Each row is a point on a landscape with many valleys, with its height.
From any point a ball rolls to the lowest of the 2 points nearest to it. It stops when none of these is lower. Distance is the straight distance between rows; heights are no part of it.
Q210: [115 118 147 126 147 110 128 121 132 126 106 120 69 142 95 167 127 82 131 142 96 114 75 98 125 105 120 150 126 126 133 87]  h=81.7
Q358: [137 100 137 116 122 139 128 142 134 137 146 118 148 156 112 138 159 123 95 101 141 137 122 119 106 99 138 122 97 138 144 106]  h=63.2
Q323: [130 93 98 107 108 111 109 123 122 92 143 130 147 128 130 110 113 135 139 105 113 138 122 141 134 131 150 106 167 117 98 121]  h=54.5
Q132: [132 130 112 134 125 116 145 135 152 160 144 150 164 108 104 112 147 154 86 158 153 147 154 130 130 166 121 124 104 149 132 110]  h=63.3
Q981: [122 161 140 131 137 149 156 109 173 143 100 132 94 108 131 146 126 147 165 146 153 148 113 123 146 133 155 116 123 136 138 146]  h=8.4
Q859: [153 119 77 108 127 134 127 96 117 106 112 132 110 124 129 140 142 97 124 130 148 109 116 99 100 110 83 126 134 140 141 143]  h=30.6
Q826: [133 149 159 163 111 147 115 152 100 132 142 146 106 141 158 108 84 141 123 114 109 148 136 140 123 150 184 166 141 116 107 120]  h=10.2
Q130: [170 127 120 156 112 122 133 127 93 103 129 135 144 134 113 126 103 142 131 118 111 119 110 115 128 124 130 151 157 100 104 106]  h=47.5
Q381: [141 113 95 82 135 145 110 97 123 95 138 125 104 152 125 134 124 116 156 104 142 141 113 112 130 112 129 78 156 159 128 134]  h=70.3
Q778: [120 157 116 128 142 122 139 116 124 85 149 123 141 148 159 121 112 126 127 124 123 113 146 138 136 121 145 129 153 126 147 110]  h=28.2
Q220: [93 154 167 170 140 114 145 159 100 136 129 140 157 106 101 101 156 134 158 123 114 142 139 157 127 127 134 165 126 102 121 161]  h=58.9
Q168: [119 152 141 141 135 145 136 126 128 111 136 142 132 121 147 139 91 139 130 168 147 115 140 127 138 131 154 114 140 144 120 138]  h=26.4
Q410: [142 124 89 118 132 142 136 95 167 105 124 119 122 103 122 132 139 135 123 146 140 139 142 100 133 134 150 89 143 109 143 139]  h=54.7
Q433: [144 111 118 117 122 131 131 130 120 99 97 119 113 152 121 142 126 96 154 126 144 144 101 81 122 126 88 130 129 145 139 114]  h=36.8
Q630: [120 127 130 122 134 95 145 133 144 114 97 114 74 151 122 153 152 86 158 125 103 139 88 105 132 140 132 141 131 109 125 90]  h=79.1
Q192: [88 126 162 131 133 120 113 158 91 125 126 130 118 140 99 123 125 93 146 115 121 104 107 133 115 101 81 118 112 156 132 136]  h=41.1
Q457: [146 129 145 150 144 133 127 122 166 159 92 111 127 116 155 120 116 155 126 120 129 143 135 165 125 110 150 165 138 107 119 121]  h=27.2
Q167: [119 121 105 147 115 101 123 138 140 130 166 143 172 118 145 120 156 143 69 132 126 132 147 125 147 166 116 131 114 130 145 109]  h=66.5
Q523: [102 156 126 128 124 126 122 125 101 149 113 132 117 129 116 118 94 131 115 118 134 115 142 137 110 126 85 139 131 128 149 147]  h=31.5
Q356: [93 119 142 157 134 142 136 136 129 140 114 126 123 105 131 113 184 109 135 136 150 106 152 133 143 147 125 133 118 102 140 145]  h=32.7
Q14: [172 120 124 133 105 141 104 119 129 134 137 115 137 136 175 138 118 162 87 132 138 114 110 123 150 142 140 155 104 128 114 99]  h=11.4
Q597: [101 117 132 125 144 112 112 119 153 137 119 134 85 104 95 121 147 88 117 149 133 122 121 102 141 128 118 95 113 150 135 104]  h=43.2
Q608: [117 140 128 106 117 131 137 128 122 93 119 133 98 137 88 134 105 111 137 144 123 156 107 97 136 111 95 96 146 155 136 87]  h=42.2
Q716: [109 111 117 130 118 125 106 130 124 156 129 122 150 127 144 120 125 149 124 104 118 145 147 160 148 154 141 116 135 95 128 140]  h=48.0
Q6: [145 123 102 109 139 117 143 107 130 138 111 143 112 124 54 127 140 108 147 119 115 147 101 118 105 101 107 83 138 127 146 129]  h=77.4
Q54: [136 128 125 143 170 131 132 104 140 157 126 109 169 113 135 144 143 145 111 138 156 125 162 134 145 137 104 139 133 129 155 144]  h=49.0
Q344: [148 91 125 135 139 103 134 125 145 136 119 109 123 127 137 144 119 142 141 107 89 152 89 136 132 124 147 150 134 115 109 94]  h=43.6
Q961: [151 111 137 115 101 157 117 141 141 125 133 131 81 157 101 144 124 110 90 148 128 124 102 96 99 92 140 134 115 137 137 85]  h=68.5
Q996: [104 141 135 165 135 135 124 154 95 119 142 141 145 124 92 97 152 123 163 114 126 133 111 127 142 141 125 123 150 119 115 158]  h=53.1
Q347: [165 124 96 122 110 129 120 131 116 103 130 121 155 148 151 105 101 150 138 109 123 146 122 125 153 147 142 125 153 90 93 113]  h=51.6
Q927: [120 135 156 146 141 150 148 142 148 156 97 127 101 110 119 135 148 111 160 157 150 121 137 116 138 160 146 116 131 118 116 147]  h=21.4
Q685: [107 159 169 169 125 145 115 174 116 155 146 157 110 130 143 91 109 169 135 116 112 172 139 141 150 159 176 150 134 126 133 126]  h=19.1
Q407: [143 90 114 105 157 114 121 111 161 128 141 105 113 132 146 141 155 139 121 119 133 148 108 119 141 131 159 110 122 152 151 129]  h=53.6
Q42: [85 159 154 120 132 97 111 150 95 128 131 131 134 142 108 101 100 119 126 114 117 118 128 148 111 115 69 137 124 143 150 118]  h=36.2
Q878: [139 91 106 115 139 116 122 115 130 145 167 129 119 144 103 143 156 133 92 103 128 159 111 94 124 122 148 87 97 159 156 106]  h=59.2
Q116: [136 125 145 153 113 119 128 160 136 119 103 121 93 130 143 135 121 133 140 135 80 132 89 136 129 106 153 177 121 105 101 102]  h=39.0
Q377: [121 105 124 118 145 156 125 122 133 145 111 120 134 110 96 140 134 134 134 157 148 138 152 105 154 154 125 64 153 127 105 173]  h=83.0
Q754: [125 105 120 105 169 111 141 110 123 142 122 149 121 121 64 125 123 100 122 129 129 132 131 124 110 100 90 83 129 173 134 127]  h=74.5
Q142: [122 90 87 95 132 126 104 109 123 126 165 109 160 134 156 146 143 136 118 122 140 138 145 126 148 155 122 88 119 142 139 171]  h=60.0
Q534: [153 122 133 126 133 134 140 107 150 142 143 111 167 110 137 142 133 169 152 125 153 122 129 165 132 111 157 123 117 141 121 181]  h=37.4
Q129: [96 128 148 155 131 152 119 148 108 166 141 128 198 115 128 116 133 157 137 143 133 140 168 155 147 167 107 136 129 117 116 174]  h=68.8
Q134: [143 134 114 117 148 121 124 106 126 99 126 120 117 143 160 124 109 106 106 130 139 118 128 110 129 135 122 150 143 139 143 86]  h=22.3
Q899: [145 167 150 163 105 143 129 155 112 111 103 137 96 133 152 114 120 119 159 120 99 112 111 141 113 120 140 195 121 110 104 136]  h=34.0
Q281: [93 138 147 153 145 143 135 141 111 148 120 132 157 94 109 119 126 142 139 169 141 134 156 122 149 159 77 110 129 138 122 156]  h=73.9
Q816: [165 128 104 137 111 79 118 109 139 165 153 117 161 130 184 124 141 169 94 93 116 117 131 154 163 176 124 158 107 93 128 115]  h=12.4
Q393: [129 159 159 138 132 119 136 145 141 159 120 98 122 145 158 134 119 141 118 107 112 151 135 153 123 110 94 172 97 109 160 119]  h=19.2
Q445: [127 107 131 98 106 133 117 130 117 128 113 113 140 144 162 148 101 129 108 129 116 117 138 144 102 103 118 132 114 123 119 109]  h=19.8
Q437: [122 98 97 99 147 102 111 88 89 144 156 136 153 125 135 156 125 123 120 126 129 119 134 121 121 138 110 89 109 171 131 151]  h=65.3
Q77: [98 148 142 128 131 154 140 144 117 135 128 120 127 132 143 109 127 137 162 118 138 141 146 155 128 111 137 115 114 128 130 162]  h=17.9
Q372: [114 133 148 127 145 125 149 148 149 144 85 100 115 141 133 130 122 143 125 118 123 176 146 158 115 127 118 149 120 113 138 103]  h=25.7
Q948: [117 128 113 132 150 122 131 95 170 105 95 141 88 100 96 119 146 104 142 149 130 131 120 115 130 118 138 90 152 112 145 113]  h=49.1
Q831: [126 165 162 156 128 147 154 155 113 142 159 151 153 120 155 113 145 140 141 128 150 124 160 126 125 171 184 160 148 130 126 134]  h=20.5
Q919: [173 170 141 158 89 141 145 143 109 115 117 148 108 156 120 131 122 113 147 129 99 88 107 103 98 116 136 184 125 91 119 126]  h=38.9
Q419: [146 134 115 132 137 94 115 100 140 169 176 125 172 133 195 142 136 151 106 117 140 105 152 164 173 173 131 151 116 105 143 147]  h=20.4
Q273: [129 142 130 127 126 99 103 128 120 74 142 137 118 126 125 95 136 110 106 124 103 115 89 129 123 107 87 161 131 134 149 78]  h=71.7
Q908: [133 115 106 82 129 139 120 119 154 109 122 141 104 128 113 123 118 120 175 118 144 146 111 142 128 125 159 61 154 151 115 154]  h=65.4
Q44: [132 132 127 138 133 125 140 129 112 141 168 136 161 139 157 118 148 130 130 108 156 98 167 143 128 141 187 139 154 97 132 133]  h=10.3
Q931: [128 94 117 94 109 149 113 142 138 109 114 124 136 136 124 123 110 136 155 121 128 136 123 140 128 136 182 98 158 117 89 149]  h=59.1
Q791: [107 124 137 124 129 138 120 117 122 157 115 125 122 136 145 141 124 115 99 131 143 95 149 135 98 115 102 137 111 125 135 126]  h=25.8
Q380: [147 127 142 127 134 146 147 144 139 139 123 139 126 141 93 129 134 111 94 137 136 130 127 102 100 103 123 143 99 151 134 83]  h=66.1
Q893: [109 141 159 143 115 140 109 154 114 108 120 158 97 124 136 125 86 115 126 146 117 124 125 126 116 130 154 145 137 145 113 103]  h=18.5
Q706: [113 128 124 147 119 141 112 127 137 123 128 106 152 94 142 100 154 146 126 137 143 122 145 142 159 137 127 123 137 88 130 157]  h=40.9
Q599: [132 130 132 125 113 138 145 138 122 129 99 144 103 115 81 142 132 97 124 155 131 92 128 93 96 121 113 137 117 120 119 121]  h=68.9
Q794: [131 142 156 129 119 117 139 137 123 126 114 114 129 161 142 143 104 143 104 117 107 115 117 142 101 90 95 181 107 109 143 96]  h=13.6
Q174: [99 117 150 149 127 119 154 144 109 151 140 115 188 111 120 142 145 140 142 131 110 135 154 149 127 134 111 136 135 99 112 159]  h=64.1
Q395: [106 167 108 127 120 118 160 104 138 136 143 140 141 120 120 112 128 139 119 121 151 133 146 126 123 128 101 117 130 124 163 152]  h=37.3
Q402: [121 101 128 109 134 102 131 133 150 115 135 110 124 115 155 134 136 129 132 120 118 161 116 135 142 133 124 119 106 148 120 108]  h=48.5
Q115: [104 99 135 128 130 114 135 162 129 114 115 132 108 139 124 152 155 80 154 138 108 120 111 118 109 129 142 132 105 130 103 120]  h=75.5
Q567: [137 139 94 118 96 139 103 104 103 92 128 119 119 143 152 121 116 115 111 114 140 99 133 114 131 99 84 122 133 115 142 140]  h=24.3
Q125: [155 118 126 114 120 140 132 111 125 101 114 156 91 105 79 163 119 105 139 154 98 127 75 89 116 91 139 120 132 159 103 88]  h=48.9
Q575: [131 139 140 111 140 130 152 127 145 144 123 126 143 122 145 123 134 145 173 116 137 158 135 170 130 110 146 116 114 173 125 165]  h=28.1
Q938: [108 114 96 86 170 113 127 112 101 150 157 149 137 113 101 138 137 116 125 126 129 134 152 108 103 124 88 57 124 188 137 171]  h=70.1
Q789: [174 103 109 115 105 127 97 123 137 156 145 126 171 123 166 130 123 179 99 113 136 118 139 156 144 160 142 145 102 126 105 142]  h=3.2
Q755: [102 132 154 140 156 146 113 157 81 121 137 130 150 146 90 112 106 121 150 118 113 125 121 138 124 95 104 111 149 145 107 152]  h=46.8
Q690: [91 151 122 124 152 156 129 124 128 138 111 118 144 121 113 131 111 133 144 151 156 145 166 113 147 140 96 85 170 149 125 177]  h=78.6
Q289: [122 147 118 144 126 101 123 136 134 108 150 129 148 115 125 88 134 133 87 137 112 137 118 127 146 136 105 164 122 130 152 85]  h=69.5
Q118: [134 161 113 131 142 104 140 105 129 136 148 113 162 143 156 120 126 139 108 116 146 127 173 148 139 144 89 145 133 111 169 137]  h=43.1
Q786: [117 115 111 96 109 120 118 101 138 119 131 126 65 120 132 141 133 98 95 143 130 110 113 100 121 105 120 96 108 145 153 114]  h=37.5
Q844: [100 143 150 131 123 131 122 124 98 130 100 148 64 145 75 159 106 69 143 140 93 102 89 105 117 105 114 133 147 134 136 111]  h=84.1
Q150: [145 110 105 116 128 133 138 134 149 129 136 141 171 101 120 121 128 160 99 148 147 150 159 118 136 153 144 101 136 133 123 138]  h=59.8
Q203: [119 102 108 98 106 121 118 114 142 127 169 104 158 149 153 129 120 157 113 107 133 133 154 134 148 163 168 94 131 117 112 154]  h=54.3
Q361: [141 101 125 141 152 139 118 84 149 170 148 106 159 99 111 160 148 160 115 146 153 113 143 142 134 115 142 117 127 129 140 167]  h=44.9
Q922: [132 133 135 115 120 113 122 116 141 94 133 154 105 110 87 129 112 119 124 149 107 121 90 126 113 78 133 124 134 160 126 86]  h=46.1
Q28: [132 148 162 167 106 180 131 169 133 102 108 143 95 123 128 116 110 147 173 143 115 145 116 115 127 128 155 153 119 124 95 145]  h=27.0
Q516: [112 115 147 132 125 118 163 144 124 128 121 152 107 118 106 154 153 80 141 156 121 68 123 113 97 120 136 134 107 145 108 141]  h=71.9
Q251: [181 128 124 114 115 119 120 119 131 113 122 119 106 138 175 137 102 135 93 130 111 116 103 121 134 135 117 167 122 134 108 72]  h=16.7
Q449: [139 151 119 112 97 143 105 127 125 102 133 124 117 154 148 93 138 109 142 93 143 104 141 152 116 109 133 121 131 100 136 136]  h=16.4
Q403: [132 123 127 124 85 150 132 154 120 130 116 118 134 145 146 105 148 118 141 100 132 136 148 144 103 135 131 133 97 112 113 144]  h=6.7
Q499: [134 114 141 133 126 146 132 122 183 140 100 98 109 92 137 139 126 163 142 148 144 143 112 139 145 120 166 135 121 111 123 146]  h=18.9
Q792: [173 165 134 164 105 115 152 147 73 102 123 148 143 148 127 126 126 133 142 121 121 95 108 97 120 139 102 185 127 98 113 125]  h=43.3
Q771: [136 122 111 110 159 109 125 107 143 125 136 109 144 136 162 117 138 113 111 109 136 110 157 162 119 143 179 121 151 125 141 123]  h=20.9

Call two points neighbours if one is among the 2 nearest of the other. Go from one point of each pair to the other, from neighbour to neighbour, staying as low as possible. Name the highest point that can't be avoided.
Q826, Q789 -> Q778
Q981, Q794 -> Q457
Q403, Q794 -> Q54
Q44, Q826 -> Q831

For each start below, name the point where the ball stops.
Q115 -> Q899
Q908 -> Q899
Q690 -> Q794
Q192 -> Q794
Q754 -> Q981
Q844 -> Q899
Q922 -> Q403
Q125 -> Q403
Q54 -> Q794
